A landscape with many valleys, sampled at points; each row gives a point and its height.
A ball rolls from a point to the lowest of its 2 nearest points, and stops where none of them is lower. Distance is the straight distance between rows; heights are no part of it.
Z907: [  0   7  16   8  13   5   8 -10 -29  39 -20  31   6 -18   4 -11 -24 -30
 -16 -24 -27  14   3   2  10   0  14  -9   9  24  -1 -27]  (h 294)
Z665: [ -5 -59  -5  18 -24  19 -22   2   2  11 -17 -20  -7 -21  18  -6   3 -21
  -1 -19  -4   4  -6   9  24 -20  21 -12 -14   3   2 -14]  (h 316)
Z551: [ -7 -12 -18 -22  17 -24  45  -9  10 -25  34  10  -1  16 -36  -4  13  39
  15  17  30 -24 -19   1  -8  28   8 -17 -12 -13  -3  -5]  (h 725)
Z623: [-21  21  14  -7   2   8  24 -21  -2 -38  26  28   4  10  -1   6  -4   8
 -19 -12  -1  -2 -50  12 -11  22   7 -16 -23  17 -16  24]  (h 421)
Z370: [-16 -13 -14   8 -25   6 -28   8   9   7  -1 -30  -7   3 -10   3  32 -13
  24 -19  24  16  12  15  -2 -31 -35  -3   3  17  11  25]  (h 215)
Z174: [-27   2  -9   5  -1 -15  15  -6  11 -41  28  -3  -1  10 -27   0  33  27
  27   4  40  -6 -14  14  -7   6 -25  -7 -11  11   0  29]  (h 715)
Z512: [-11 -11   4  -5  -7  -3   9 -15 -15  32  -3  16 -15  -5  -7 -20   0 -13
 -15 -18  16 -11 -30  28  -4  -7   3 -11   6   5  -3  -2]  (h 503)
Z875: [ 22  -5   7  -4   4 -10  -1   5  15 -26   4 -27   7  -2   2   8  12   4
  14  12 -29  -5   1 -15   9   6  20  -2 -25  -1 -19   1]  (h 458)
Z993: [  8 -23  37 -24 -27  20  -5  -5   0 -21   3 -15  -9   2  13   3  -1   7
  -1   0 -48 -18 -29   1  15 -11  21   0 -31 -15 -25   2]  (h 261)
Z782: [ 18  -4  -9  18  27 -18   2   8  10 -30 -10 -10  13 -11  11  12  -8  -2
   4  14  -9   3  20 -22  11  25  38  15  -9   1  -6 -20]  (h 462)
Z246: [-13  25  10  10  10  12   8  -1  -3 -34   2  26  11  -1  21  -3 -32   5
 -35   6  14  12 -11  -6  -7  26  21  30  15  -9  -2   4]  (h 117)
Z177: [ 31  24   4  13  28 -19   9 -12  -2   0  -6  -9  18 -17 -17   7  23 -20
  19  -3 -30   5  14  -3   8   2   0 -20 -24  50 -16   0]  (h 386)
Z737: [ -7  32   5  -9  12  -3  15 -10 -12  24   7  37  -3   9 -11 -14 -22   2
 -18  -7  20  -6 -13  13 -16   8 -12  -7  21   4   5   5]  (h 376)
Z62: [-25 -53  -3  -9 -17   1   3  -5   5 -35  26 -36 -18   1 -19 -11  13  23
  16  19   8 -14 -27  -5  -1   2  11   1 -20 -34 -14   0]  (h 319)
Z128: [-28   2  -3  11   6  -8  23 -11  10 -37  20   9   3   2 -19  -6  15  16
   3  -1  34   3 -31  12  -2  17   0  -6  -9  14  -4  20]  (h 710)
Z850: [  6  17  -8   9  -1  -3 -24   1  -4  35  -9  -3   7 -11  -8  13  22 -26
  10 -23 -16  35  33  -7  -1 -24 -32  -9  -1  43   6  10]  (h 279)
Z455: [ 34  37  -6   7  25 -17   2  12  11 -14   5  -5  23   2  -8  24  23   2
  11  23 -16   5  35 -21  -8   4 -18   5   5  11   4  13]  (h 278)
Z48: [ -1  10  -8  11   5   8 -22  13  -5  12 -22  12   8  -5  23  12 -32 -11
 -16  -3  -1  28  39 -18  -2   2   7  24  20  -5  17  -9]  (h 144)
Z570: [-30  18  -6   6 -11   5  -4   3   5   2   6  13  -2  16  -8  -9   0  -1
 -13 -11  47  20  -8  17 -11  -8 -28   9  24   0  13  23]  (h 372)
Z147: [ -4  33  34   3  13  16   1  -3 -29  -3 -11  33  15 -16  18   6 -37 -14
 -23 -15 -37  19   6  -8   8   9  23  18   7  13  -7  -8]  (h 242)
Z680: [ -3  24   9  15  25   0   2   4  -5 -33 -10  22  15  -6  22   9 -38  -3
 -28   5   4  14  12 -13   2  27  36  33  13  -4  -5 -10]  (h 77)
Z539: [ 23   8  21 -44   4 -11  15 -15  -4  20   0   1  -9  12 -10  -5  -1  12
  13   4 -37 -37 -19   4  -8  -3  -5 -22 -15  -4 -15  -8]  (h 75)
Z309: [ 28  -7  -2  -8  19 -15   6   0   1  21 -19  -5  -2  -4   5 -11 -15  -5
   4  12 -22 -20  10 -10   6  10  25  -3  -3 -11  -7 -35]  (h 508)
Z958: [-17  28  33 -10 -19  31  -2  -8 -23  -1   5  35   3   8  32   1 -34   6
 -44  -2 -19  10  -9   4  -7  -3  -7  25  17 -21   5  13]  (h 207)
Z338: [ -3   8  -2   4  -4   6 -18   9  -1  20 -14   5   0   0  13   1 -18  -9
 -15  -6   4  16  18  -3   1  -7  -4  12  17  -4  10  -3]  (h 175)
Z394: [ 38  49  13  -9  25 -13   6  -1   3  -6  11  -7  20   4 -11  21  25   1
  16  14 -40  -1  22 -19 -12  -3 -28 -11  -7  27  -7  21]  (h 233)
Z481: [  5 -41  -1   7 -14   5  -8  -6  -9  34 -20  -8 -12 -15   5 -11   2 -23
   1 -22  -8  -7  -8  17  17 -19  16 -20 -10  12  -5 -19]  (h 352)
Z762: [-16 -35  -3  15   1   8  15  -6   6 -42   7  -8  -3 -12  12 -12 -10   3
 -22  13  11   3 -28  -7  11  27  48  18 -16 -21 -15 -18]  (h 459)
Z332: [ 37 -16  -2 -23   5 -20   2  -6   2  25 -11 -36  -9  -6 -13  -5  24  -6
  31   6 -35 -34   0  -2   2  -9   2 -22 -22   2 -13 -12]  (h 500)
Z186: [ 12   0  -4 -11 -25  13 -31  21  12   2  -5 -30  -4  11  22  10  -3   7
   6  15 -12   1  30 -16  -6 -19 -17  20  10 -35  11  10]  (h 178)
Z887: [  2  22   6 -27 -13  -2 -15   2  -8  48  -2   0 -13  11 -13   1   9  -4
  11 -13  -6  -8  13  10 -13 -28 -45 -11  18   4   6  15]  (h 631)
Z302: [ 23   0 -21  20  19 -11 -14  13  10   7 -19  -9  14 -11   9  18   2 -18
   1   5  -5  18  43 -21  -1   3   0   5   4  17  18 -10]  (h 683)
Z953: [ -7 -22 -37  -2   1 -21   5   7   5  26  -1 -17 -19   3 -27 -16  17   4
  25   4  44 -24   1  15  -9 -14 -20  -9  13  -9   8  -3]  (h 600)
Z656: [ -5   3 -27   6   6  -4  10   9   8   8  -2  15  -6  10  -4 -13 -16   8
 -12  14  46  -8   2   1  -9   9   0  16  30 -27  10 -12]  (h 410)
Z298: [  6 -44 -24  12  11 -17   8  12  16 -28   8 -31  -2 -10  -5  -1   5  16
  18  36   5  -9  11 -24  13  20  37   7 -12 -30  -5 -28]  (h 446)
Z741: [  5 -17  33  -4 -26  24 -14  -2 -16  14 -14   0  -1  -6  24   4 -14 -10
 -13 -11 -44   2 -11   9  19 -23  15   4  -7  -3 -11  -9]  (h 169)
Z577: [  2  24 -15  41  42 -24  11   2   5 -23  -8  20  23 -17  -7  11  -2 -11
   3   1  17  23  23  -2  10  27  20   6   5  40  -1 -11]  (h 404)
Z461: [  6  39  23  -3  26   6   7   0 -28   7 -12  31  13  -9  13   1 -41  -8
 -19  -7 -29   6  17 -18  -5  22  22  16  16   4  -4 -17]  (h 218)
Z930: [ -1 -15  31 -27 -23  23   5 -10  -5 -22   7   0  -6   9  26  -6 -15  15
 -25   9 -33 -16 -28   0   7   3  23  14 -18 -33 -19   3]  (h 301)
Z914: [  0  -1  42 -12 -17  22  15 -21 -29  12   5  29  -8  -2  12  -4 -10 -10
 -31 -13 -36 -14 -47  22   3  -2   5  -7 -10   4 -13  -1]  (h 561)
Z579: [-27 -37   6  -4 -12  11  14 -17   0 -40  26 -15 -13  -8 -17 -11  16   6
  -5  -8  12  -6 -52  12   0  10  18  -6 -29  -1 -19   8]  (h 277)
Z6: [-18 -30  -9  19 -15  10 -12  15  14 -44   2 -32   0  -1  16  -3  -3  14
   9  22  15  12   4 -16   7   3  15  23  -1 -33   1  -4]  (h 488)
Z624: [-18 -34 -30  25  -3   3 -11   8   6  15 -20  -3  -7  -9  14 -13 -13 -14
 -12  -6  37  17  11   3   5  -1  11   3  13  -5  20 -16]  (h 573)
Z576: [ 11  11 -26 -21   6 -23   7   3   1  43  -4  -3 -15  10 -30 -10  14   4
  21   1  27 -30  10  14 -18 -16 -33 -14  21  -1   9   1]  (h 609)
Z988: [ -1  26  -8  -9  23 -25  31 -14  -2  -2  18  24   2  13 -31  -7   8  19
  11  -2  24 -17 -17  17 -11  18 -16 -23  -4  22  -4  14]  (h 740)
Z682: [-14  11  13 -16 -24  10 -13   5   6 -19  15 -13  -7  18  -4   5  10  14
  10  -7   5  -6 -13  10 -12 -17 -28  -2  -5  -9  -1  38]  (h 161)
Z767: [  5  14 -27  31  18 -12  -8  16  17  -8  -5  -5  17  -8  -4  15  18  -9
  10   8  26  23  37 -11   2   4 -11   7  10  17  19   2]  (h 689)
Z647: [-20 -35  16  -3 -38  29 -15  -6  -7 -12   5 -13 -13  -4  10  -8  10  -7
  -9 -18   1  -6 -38  22   8 -22   2   4 -12 -14 -11  13]  (h 157)
Z729: [-24 -33   3  -2 -32  15 -18  -1  -6   9  -2 -17 -18  -4  -3 -13  18 -10
   4 -23  15  -3 -23  26   4 -28 -11  -2  -2  -6  -3  16]  (h 201)
Z296: [ 28 -17 -24   1  14  -6 -11  12   3  40 -33  -8   1  -6  16   3 -17 -15
   0  14  -9  -9  42 -25  -5   2   9  -3  10  -7  20 -34]  (h 535)
Z493: [-13 -39 -16  18   5  -8  16  -5   7 -21   5 -11  -6 -11  -6 -21  -2   3
  -3  12  27  -2 -24  -1  10  19  32   1  -8 -17  -9 -19]  (h 448)
Z634: [ -6  17 -13  14   1   4 -27   6  -2  33 -14   7   6 -10   5  15  -1 -22
   1 -23  -7  47  37 -14  -4 -13 -22   4  12  34  16   1]  (h 244)
Z689: [ 41  -3  -9 -16   1 -14 -10   3   7  24  -8 -37  -1   0  -7   4  26  -7
  24  13 -29 -22  16 -12  -4 -19 -14 -15  -9  -2   0  -1]  (h 525)
Z910: [  9 -26   1  -5  -3  -8  -2 -13 -13  47 -20  -7 -11 -14 -13 -16  13 -26
  15 -27 -10 -18 -11  24  14 -22   1 -29  -9  27  -8 -17]  (h 396)
Z88: [ 16  19  -5 -30   2 -17   2  -3  -6  50  -5  -6 -16  10 -25  -5  19  -5
  23  -4   0 -28   8  13 -18 -22 -38 -20  12   9   6   4]  (h 618)
Z711: [ 10  -1  31 -21  -8   2   3 -11 -25  57 -14  10  -9  -1 -10  -6   2 -17
   6 -23 -42 -17 -13  19   7 -24 -13 -23   5  12  -5 -15]  (h 209)
Z653: [ 20  -1 -31  30  18 -20  -4  17  19 -20   4 -18  20 -11  -4  19  47   1
  21  28  16   6  39 -22   8   0 -23   3   3   5  18   5]  (h 695)
Z269: [  2  35 -17  11  26 -29  24  -4   1  -3  13  22  12   6 -35  -2  23  15
  19   3  42  -2  12  15  -2  13 -28 -14   6  29   5  13]  (h 749)
Z254: [  0  -6 -10   4 -25   4 -30  14  17  -1   1 -44  -1   4   2  16  37  -7
  23  -3   2  16  23  -5  -3 -33 -38   2  -1   3  13  29]  (h 184)
Z846: [ -6 -32 -38  19   8 -19  -1   0   7  27 -14 -15 -10  -8 -17 -16  14 -13
  18  -9  41  -2   8  14   4  -8  -4 -21   2  15  12 -12]  (h 592)
Z157: [-19 -36 -22  15 -26  12 -24  11  13  11 -13 -20 -10  -3  14  -7   1  -8
   4 -10  28  17  12   1   3 -18  -7   4   8 -13  18  -3]  (h 567)
Z780: [-23 -16 -19  15   3 -18  17   3  11 -34  27  -8  -1   2 -30  -6  28  26
  30  17  49  -6  -8   4   6  14  -8  -2  -1  -9   4   4]  (h 719)
Z532: [ -8  -8  14   9 -10  19 -11  -1  -1 -27  -9  -2   5  -8  30   1 -20  -3
 -23  -1 -11  12  -6  -6  13   5  33  26  -7 -16  -8  -8]  (h 477)
Z969: [  1  -6  18 -12  -1  -2  10   1  22 -58  23 -23   4   5  -6  17  10  25
  10  14 -24   0  -9 -16   7  17  27   0 -32  -8 -19   9]  (h 474)
Z150: [ 22  -7 -15  10  25 -18  15  14  12 -30   1   2  11   1  -2  11  -8  13
   3  30   9  -6  22 -24   9  35  35  21   7 -23  -2 -26]  (h 471)
Z86: [-15 -57  -2  13 -35  24 -27   2  -4  29 -23  -5  -9 -16  25   1  -4 -21
 -12 -27   1  24   1  11  18 -29   4  -5   1   8  10 -12]  (h 288)
Z190: [-25 -24 -11  12 -26   9 -27  -1   1  19  -7 -11  -7  -4  -6  -4  21 -23
   8 -34  24  19  -6  25   7 -29 -21  -6  -2  21   6  13]  (h 239)
Z389: [  5 -36 -24   3   7 -14  12   6  10  -7  -1 -21 -11  -4  -7 -16  -4   8
  11  20  17 -16  -2  -7   6  11  25  -1  -6 -26  -4 -23]  (h 436)
Z371: [-21  -1  -3  15  -6  -3  -1  -6   7 -15   4 -12   0  -6 -20  -4  26  -6
  17 -20  26   9 -12  22   6 -10 -12 -12 -12  31  -6  23]  (h 326)
Z106: [ -1 -10   8 -29   1 -10  21 -10   5 -19  20  -5 -10  13 -17  -4   6  22
   7   8  -7 -23 -30   2  -7  12  13 -13 -23 -10 -16   8]  (h 485)
Z172: [-18 -41   4  13 -32  29 -26  -2 -13  27 -28  11  -2 -12  38   6 -20 -16
 -27 -21  -9  34   9   4  16 -23   7  13   8  -1  14 -16]  (h 263)
Z658: [ 10  37  16 -30 -13  10 -17   9  -2  23   6   4  -5  24   3  10 -11  12
  -1   8 -18 -12  18  -8 -19 -16 -33   6  19 -19   8  19]  (h 571)
Z442: [ 35 -26 -40   3   6 -14  -7  22  18  11  -6 -41  -1  -5  -3  10  25   5
  24  38   3 -21  33 -31  -9 -10 -15  -2   6 -28  19 -12]  (h 705)
Z97: [ -1   2 -26  29  29 -12  -3   5  -1  24 -24  23  10 -14   1  -1 -21 -23
  -9 -13  25  29  32  -6   4  15  10  -1  14  31  18 -21]  (h 363)
Z784: [ 13  11 -30  34  42 -25  10   4   2  10 -16  15  16 -14 -10   3  -6 -17
   4   5  22  14  35  -6   6  24  13  -1  10  30  13 -23]  (h 384)
Z12: [-30 -24   3  -5 -16  14  18 -23  -8 -19  26   4 -18   1  -8 -15  15   3
 -22 -10  25 -15 -58  23 -17  16   6  -4 -20  -9  -7  13]  (h 237)
Z750: [ 37  43  27 -15  17  -3  -6  -2  -6   3   1 -14  16  -1  -2  16  14  -6
  12   7 -60  -4  19 -22  -7  -4 -14  -7 -11  16  -7  11]  (h 182)
Z37: [ -7 -20  17   1 -26  23  -8  -4 -23  28 -18  15  -4  -7  35  -4 -25 -12
 -32  -8 -20   9  -1   8  14 -15  10  18  11 -17   4 -18]  (h 226)
Z425: [ 37 -11 -34  11  16 -17  -2  19  17  -4  -1 -32  12  -4  -5  17  42   1
  22  35  -2  -6  37 -29  -2 -15 -23  -2   3 -14  16   2]  (h 700)
Z318: [-12  21   5   3 -21  23 -40  14  -3  18 -10   5   6   0  24  21 -12  -6
 -10 -15 -17  47  36 -15  -5 -19 -24  29  18   2  14  12]  (h 599)
Z392: [ -3   1  11  -2 -15   8 -18  -1 -15  47 -13   8  -6  -7   2   2  -3 -21
   0 -26 -17  14   9   9   5 -25 -16  -8   9  19   5  -4]  (h 654)
Z360: [ -2  10 -16   9  26 -20  34  -3   8 -25  19  28   9   8 -19  -9  -4  20
  -3  17  41  -5 -12   0   0  32  15   1  11  -3   1  -8]  (h 445)
Z250: [  9 -36 -19   2 -19   7 -29  11   8  41 -28 -18 -11  -4  25   4  -8 -12
  -1   0  -6   6  36 -14   2 -20  -6  -4   9  -9  23 -16]  (h 555)
Z571: [ -4  28  47 -17 -25  28  -9  -5 -19   1   9  16   1   6  11  14 -12   1
  -9 -17 -51   0 -18  10   1 -21 -17  -4  -7  10  -8  26]  (h 608)
Z123: [  8  -2  -5  -5 -29  11 -38  19  11  11  -5 -33  -5   6  16  17  18  -1
  10   2  -9  17  31 -12  -7 -30 -31  10   6 -15  16  18]  (h 154)
Z681: [ 13 -33 -11   8   7  -5  -1  13  13 -36  -5 -29   3  -7  16   4 -10   6
   7  25 -13  -4  14 -28  13  18  44  16 -13 -26 -10 -23]  (h 452)
Z573: [  1  44  31 -24  -3  24  -3   3 -22  11   0  31   6  12  22   3 -39   8
 -23   2 -33   3  13  -8  -9   1  -7  18  21 -18   3   7]  (h 153)
Z819: [-10   1  -7  31   3   3 -16   4   7  -6 -13  -2   9 -13   7   3  -4 -16
  -2 -15  11  29  11   4  10  -3  12   4  -2  26   6   2]  (h 245)
Z356: [ 15  28   3  12  19 -19  12  -4   8 -20   7  -2  16  -5 -15  12  21   2
  16   6 -10   5   8  -1   2   9  -4 -11 -14  36 -12  15]  (h 338)
Z514: [-21  -9  21 -15 -34  25  -7  -6   1 -29  16  -9 -10  11   7  -2   5  14
  -6  -7  -4  -7 -35  11  -3 -12  -8   1 -12 -19  -9  31]  (h 78)
Z520: [ -1 -39 -26   2 -25  11 -29  17  12  22 -18 -35 -14   2  20  -3   2  -2
   8   6  12   1  28 -13  -1 -23 -10   0   7 -28  22  -7]  (h 562)
Z994: [ -7   2 -13  29  22 -26  22  -2  16 -40  17   4  13  -8 -19   0  26  15
  19  10  32   6   0   2  18  26  13  -4 -14  21  -6  -5]  (h 699)
Z860: [ 16   1  -3   2   4  -5 -13   1  -5  36 -17  -7   3  -9   2   3   0 -22
   9 -10 -25   4  20  -1   4 -12  -3 -12  -3  20   4 -15]  (h 666)
Z448: [-14   5   4  18  -1   4  -3  -7   4 -13   0   2   4 -10  -9  -4   8 -14
   0 -21   9  15 -18  21  13  -5   5  -7 -12  34 -10  15]  (h 291)
Z116: [  1  29  26 -14 -24  17 -26  10  -2   2   3  -8   0  14  14  14  -3   6
   2  -4 -24  11  10  -1  -7 -22 -25  13   5  -8   4  30]  (h 584)
Z925: [ 34  16   2 -14  -1  -6 -15  10   8   5   5 -36   7   7  -2  18  32   0
  18  17 -31  -6  26 -18 -12 -23 -34  -3  -1  -6   2  24]  (h 545)
Z720: [-23 -41   4   7 -20  14  -2  -1   6 -40  14 -29 -11  -7  -2  -9   9   8
   7   8   3   1 -29  -1  11   2  21   7 -23 -21 -17   3]  (h 304)
Z648: [ 14  41  -4  12  21 -20   7   5  12 -24  16   5  19   7 -16  16  21  14
  16  14   8   7  19  -6  -2  12 -18  -2   2  24   2  17]  (h 306)
Z183: [ 29  36   4 -20  -1   0 -12  16   8   7  11 -10   4  20  -6  19  12  15
   8  20 -14  -8  27 -15 -22 -13 -39   5  15 -16  10  25]  (h 559)
Z395: [-16  10   2 -12 -10  11   4   2   5 -22  17   6  -7  22   3  -5 -11  24
 -10   9  22  -5 -18   3 -14   6 -11  10   9 -28   4  19]  (h 238)
Z484: [-22  24  13  -1  -2  15   8  -9 -28  42  -1  45  -5  -3   8 -14 -27 -15
 -42 -16   4  15 -11  10  -7   0  -9   8  29   0   7  -6]  (h 318)
Z68: [  8  45  42  -9  -9  20 -16   2 -14   2   5   2  13  -3   2  22   1  -7
   5 -16 -55  11  10  -4  -4 -18 -15  -4  -9  27  -8  26]  (h 629)
Z102: [ 37   3   3   2  22 -19   9  -6   9 -14  -2 -24  12 -11 -12   8  28 -10
  22   7 -38  -5   7 -10  12   9  13 -15 -35  30 -23  -7]  (h 428)
Z467: [-17 -21   3  16 -21  24 -20  13  10 -47  -9 -26   4  -6  34   5 -15   6
  -9  10   0  17   5 -14  13   0  27  32  -7 -25  -3   0]  (h 484)
Z295: [ -5  10  49 -13 -20  30   3 -10 -24   3   5  27   1   0  11   8 -13  -5
 -20 -19 -48  -1 -36  16   8 -17   2  -6  -9  10 -13   9]  (h 586)
Z229: [ -5  13 -14  22  24 -26  19   4  21 -53  31   9  21  -6 -19  13  40  30
  26  25  30   3  15 -13  16  31   1   1  -5  11   2  -1]  (h 703)
Z331: [ -2  29   9   4 -10   5 -22   1   1  13   4  -6   6  -4 -12  15  22 -16
  12 -22 -12  23  16   7  -2 -24 -32  -7  -4  36   1  29]  (h 305)
Z249: [ -2 -15   4  12   7   5   4  -3   1 -33  -9   0   4 -11  25  -8 -23  -5
 -24   7  -7   4 -11  -8  12  22  50  24  -9 -14 -13 -19]  (h 469)
Z26: [  4 -15 -26   1   7  -8  15  10  13  -1   6  -2  -8   8 -10 -14 -10  18
   4  26  39 -18   1  -6  -3  13   6  11  20 -38   6 -18]  (h 422)
Z244: [-19  27  -3 -21  -5   8  14  -3   2 -21  25  21  -6  33  -3   1 -10  29
  -7   3  31  -9 -28  12 -27   8 -29  -3  12 -19   7  30]  (h 289)
Z310: [-26  15   1   6   0   5  15   6  17 -55  25   8   5  17   0   5   0  29
  -4  16  34   9 -18  -4  -7  24  -3  14   7 -17   4  18]  (h 194)
Z335: [ 32  35  22 -13  17  -2  -2  -3 -17  36 -10   0  11  -6  -3   4  -4 -16
  10  -4 -54  -5  24 -17  -3  -7 -12 -13   1  15  -3 -11]  (h 108)
Z786: [  0  12  27   3   3  10   0  -7 -19  13 -10  23   3 -10  11  -6 -22 -15
 -20 -14 -25   7 -11   7   7   1  15   2   1  11  -9 -10]  (h 243)
Z661: [-23  27   2  12   1  13   4   8  10 -52  13  19  11  17  16   5 -20  19
 -24  14  33  18  -7  -8 -10  24   6  34  20 -19   7  11]  (h 159)
Z300: [ -7   1  26 -12 -11  19  11 -15  -7 -24  12  16  -1   1  17  -1 -17   6
 -34   1 -21  -4 -37   3   0  14  22   7 -15 -11 -18   5]  (h 339)
Z113: [ -4 -14 -14  -7 -28  24 -31  19   7  10 -18 -17  -5  12  36   3 -21   8
 -11  13   7   7  35 -13  -1 -16  -6  32  21 -44  17  -5]  (h 200)
Z922: [ 38   4 -25  -2  29 -18  24  14  16  -9   6  10  10   9 -16   9  -4  21
  11  39  13 -24  27 -26  -5  31  15  19  17 -32   5 -26]  (h 480)
Z350: [-11   5 -12 -17  20 -27  43 -17   0 -24  27  18   0  15 -35  -2  20  31
  17   0  27 -21 -26  16 -11  24  -5 -27 -18  15  -7  10]  (h 732)
Z833: [ -7  -1  19 -10  -8   7  17 -21 -23  29   1  25 -14  -1   2 -18 -11  -9
 -25 -10  -7 -18 -37  23  -2   1   4 -11   2  -3  -6 -10]  (h 527)
Z920: [ -3  29   1 -25  16  -7  28 -16 -11  10  14  38  -4  20 -10 -11 -19  17
 -16  -2  17 -22 -28  12 -24  17 -12 -14  10  -4   3   5]  (h 415)
Z346: [  4  25  -4  18  27 -16  16   6  11 -33  10  22  13   4 -11   4  -6  14
  -1  13  23   4   6  -6   2  30  12  12  10   7   2  -3]  (h 430)
Z540: [ 26  -1  -6  13  13  -9 -11   6   3  10 -17 -13   9 -12   8   7   3 -18
   8  -1 -21   7  25 -12   7   1  13  -4  -8  16   1 -14]  (h 676)
Z142: [  5  -3  25 -40  -4  -3  14 -19 -17  40  -8   8 -18   7 -12 -10   5  -3
   8 -14 -30 -42 -30  24  -6 -18 -10 -28  -6   4 -10  -6]  (h 219)
Z490: [  9 -38 -16   9  -3   4 -23   4  -1  49 -38   2  -6 -15  28   1 -23 -15
 -11  -7 -10  14  41 -20   2  -6   9  -5   9   6  24 -33]  (h 546)
Z541: [  0  -4   9 -27  -3  -4  17  -1  14 -42  26 -12  -1  19  -9   9   3  29
  10  16 -17 -16 -16 -11  -5  17  14  -8 -23 -15 -15  13]  (h 486)
Z185: [-21  20  26 -10 -21  25   5 -10 -32  37   2  39  -6   9  17  -6 -27  -3
 -39 -11 -11   8 -12  10  -9 -11 -19  11  27 -12   7   4]  (h 271)
Z103: [ 25  -6 -23  -4  19 -15   8   9   6  34 -19  -1  -3   0  -2 -10 -15  -3
   5  16   7 -21  17 -10  -1   6  12  -3  15 -16   7 -36]  (h 522)
Z522: [ 30  18  21 -23   5   2  -9   2 -12  42 -17  -5   1   1  10   4 -11  -9
   7   6 -53 -14  21 -14  -1 -10  -2  -6   8 -10   1 -22]  (h 35)
Z844: [ 18  -7  26 -22 -13   6  -7  -3 -19  47 -18  -2 -11   1  11   0  -8 -11
   4  -5 -46 -21   0   4  11 -23  -2 -11   7  -7  -4 -23]  (h 115)
Z417: [ -3  20  16 -10 -14   3 -11  -2   2  -6  11 -10  -5   8 -12   6  19  -1
  15 -16  -9   0  -8  16  -3 -18 -27 -13 -12  19  -7  38]  (h 236)
Z744: [ 25  -9  14 -18  -1  -7  -8 -11  -5  33 -10 -17  -5 -10 -13  -2  23 -19
  25 -18 -37 -22  -7  13   8 -21  -5 -26 -21  25 -14  -5]  (h 453)
Z564: [-21 -22  -7  21 -11  10   3 -13 -11  15  -5   8 -10 -13   0 -21   1 -26
 -22 -23  28   6 -32  26   6  -4   9  -4   1   9  -1  -4]  (h 481)
Z259: [-18  -2 -15  24  -5   3 -24   7   4  22 -16   5   4  -8   7   3  -6 -21
  -6 -21  16  41  24   1   3  -8  -9   2   9  27  16  -1]  (h 216)
Z44: [-21 -22   9 -23 -20   7   5 -13  -7 -11  16  -5 -20   9 -12 -13  14  10
   3 -15   6 -25 -44  23 -12 -10  -8 -10 -17  -8 -11  23]  (h 170)
Z325: [-31 -14 -13  37   9  -8  20  -8  12 -42  13  -1   8 -13 -16 -12  20   2
   6  -2  43  13 -25  11  14  17  16   0 -11  21  -7   0]  (h 704)
Z883: [-14  19  -6 -37   0  -5  22 -12  -3 -19  29  22  -6  33 -12   4   0  30
   5   0  10 -23 -36  14 -29   8 -23 -21  -9  -8   1  28]  (h 354)
Z415: [  6  18 -11  18  21  -2  -8  18   4 -17 -14  12  14  -2  15  14 -28  -4
 -12  10  17  14  33 -17  -1  17  15  32  22  -9  14  -9]  (h 114)
Z707: [-17 -23 -14  -6   6 -18  25  -1  10 -36  35  -8  -4   8 -29  -5  15  36
  20  25  32 -15 -14  -7  -1  19   3  -1  -5 -24  -3   0]  (h 721)
Z459: [-20 -23 -14  22   4  -1  14  -6   0  -6   1   2 -10 -11   0 -24  -4  -7
 -14  -3  39   2 -30  14   2  14  17   4   1  -9  -2  -7]  (h 461)
Z721: [-21  19 -22   8   2   4   0  11   8  10   0  22   1  14  -6 -11 -15   4
 -14   2  58  15   8   7 -12   2 -20  19  39 -14  21   4]  (h 393)
Z446: [-19   4 -12  16  -2  -4  -6   4   6   2   3  -3  -3   3 -12  -8   9  -5
   6 -12  40  15  -2  17  -1  -7 -17   1  11  11   8  16]  (h 353)
Z266: [ -6   7 -22  37  19 -22   8   7  15 -18   3   2  12  -6 -14   0  19   3
  17   5  42  13  15   3  14  15  -3   1   3  20   7  -1]  (h 694)
Z288: [ -1  31  -3  32  32 -18  12   4  12 -42   3  16  24  -9  -3  15  -1   5
  -2   7  17  18  12  -9   9  29  22  17   2  26  -4   1]  (h 418)
Z614: [ 24  -3  11 -45   8 -13  21  -9   3  12   2  -5 -13  15  -9  -9  -8  19
   7  17 -27 -39 -16  -6  -6   9  15 -12 -10 -23 -16 -19]  (h 171)
Z646: [ 13  55  29 -18  17  10   4   1 -20  -7   0  33  13   9  15   9 -43   8
 -15   5 -33  -2  15 -19 -13  18   4  16  18  -8  -1   0]  (h 188)
Z93: [-17  18  23  -9 -38  29 -36   8  -4   5  -1  -1   2  10  19  13  -5  -1
  -8 -16 -15  32  11   4   3 -30 -25  22   9  -7   6  24]  (h 593)
Z566: [ 11 -25   5  -2  11  -8  11  -9  -2   9 -13  -2  -6 -11   3 -20 -12 -11
  -8   0  -9 -14 -19   2  14  10  36  -6 -15  -8 -16 -27]  (h 487)
Z192: [-19  26   9 -24  -6   9  15 -16  -1 -29  27  24   0  22  -5   9   0  15
  -2 -14  -3 -12 -44  18 -21   5 -21 -24 -18   9  -9  37]  (h 417)
Z546: [-13  18  17  -7   3  12  24 -22  -8 -24  22  33   0   4   8  -5 -15   6
 -36  -4  -4  -2 -45   9 -12  27  14  -2 -14   2 -11   9]  (h 382)
Z196: [ -2   5 -11  15  27  -6   2  -2 -18  42 -25  31   6 -17   5 -10 -32 -29
 -18 -16   2  21  23  -7   4  13  16  -5  16  22  10 -33]  (h 337)
Z337: [ 19 -11  34 -17 -14  12 -10  -2  -5  -6  -9 -10  -2  -3  18   3 -10  -3
  -3   1 -55 -14 -11  -2  15  -9  23   2 -23 -10 -21  -9]  (h 223)
Z184: [ 22 -36 -32  -7  -2 -13  -8  12  10  31 -13 -38 -17  -7  -2  -6   9   3
  24  20   5 -32  22 -14  -5 -14  -3  -8   4 -25  11 -23]  (h 711)
Z730: [ -4  28  14 -13 -10   3 -13   1 -16  36   0  13  -5   7  -6   0  -5  -9
   0 -17 -10   6   6   9  -7 -21 -28  -8  14  11   2  12]  (h 642)
Z659: [ -2  15 -10  -8  23 -11  35  -9   4  -9  18  33   0  14 -14 -14 -19  22
 -17  14  33 -15 -24   3 -15  34   8  -1  14 -12   1  -5]  (h 454)
Z431: [  2 -29  -1 -14   4 -13  16 -11   2  -2   5 -16 -15  -4 -16 -17   7   5
  12   0  -4 -25 -26   7   6   5  19 -17 -23  -8 -19  -9]  (h 460)
Z16: [ -8 -51 -30  29   2  -4  -3  -3   5  10 -18 -12  -6 -19   1 -19   1 -19
   4 -13  29   2  -5  11  13  -3  20 -15  -8  10   5 -19]  (h 582)

For each start below, name the point where the ball stops.
Z883 => Z680
Z481 => Z741
Z920 => Z573
Z540 => Z431
Z570 => Z259
Z6 => Z514
Z157 => Z431
Z177 => Z522
Z184 => Z431
Z269 => Z522
Z93 => Z741
Z571 => Z389
Z623 => Z741
Z288 => Z573

Call two points neighbours if one is among the 2 nearest of the other. Go from one point of each pair to the other, from neighbour to neighbour, staying as low as possible. Name the highest point that can't be avoided.
Z539 / Z123 => Z520
Z539 / Z431 => Z106
Z123 / Z259 => Z331
Z522 / Z539 => Z142
Z680 / Z741 => Z623
Z514 / Z123 => Z190

For each start below, name every point that the ball comes to, in order.
Z192 => Z883 > Z244 > Z395 > Z310 > Z661 > Z246 > Z680
Z721 => Z570 > Z446 > Z371 > Z448 > Z819 > Z259
Z467 => Z532 > Z249 > Z762 > Z493 > Z389
Z576 => Z953 > Z846 > Z16 > Z624 > Z157 > Z520 > Z250 > Z490 > Z296 > Z103 > Z309 > Z566 > Z431
Z332 => Z744 > Z910 > Z481 > Z665 > Z86 > Z172 > Z37 > Z741
Z969 => Z875 > Z102 > Z177 > Z356 > Z648 > Z455 > Z394 > Z750 > Z335 > Z522
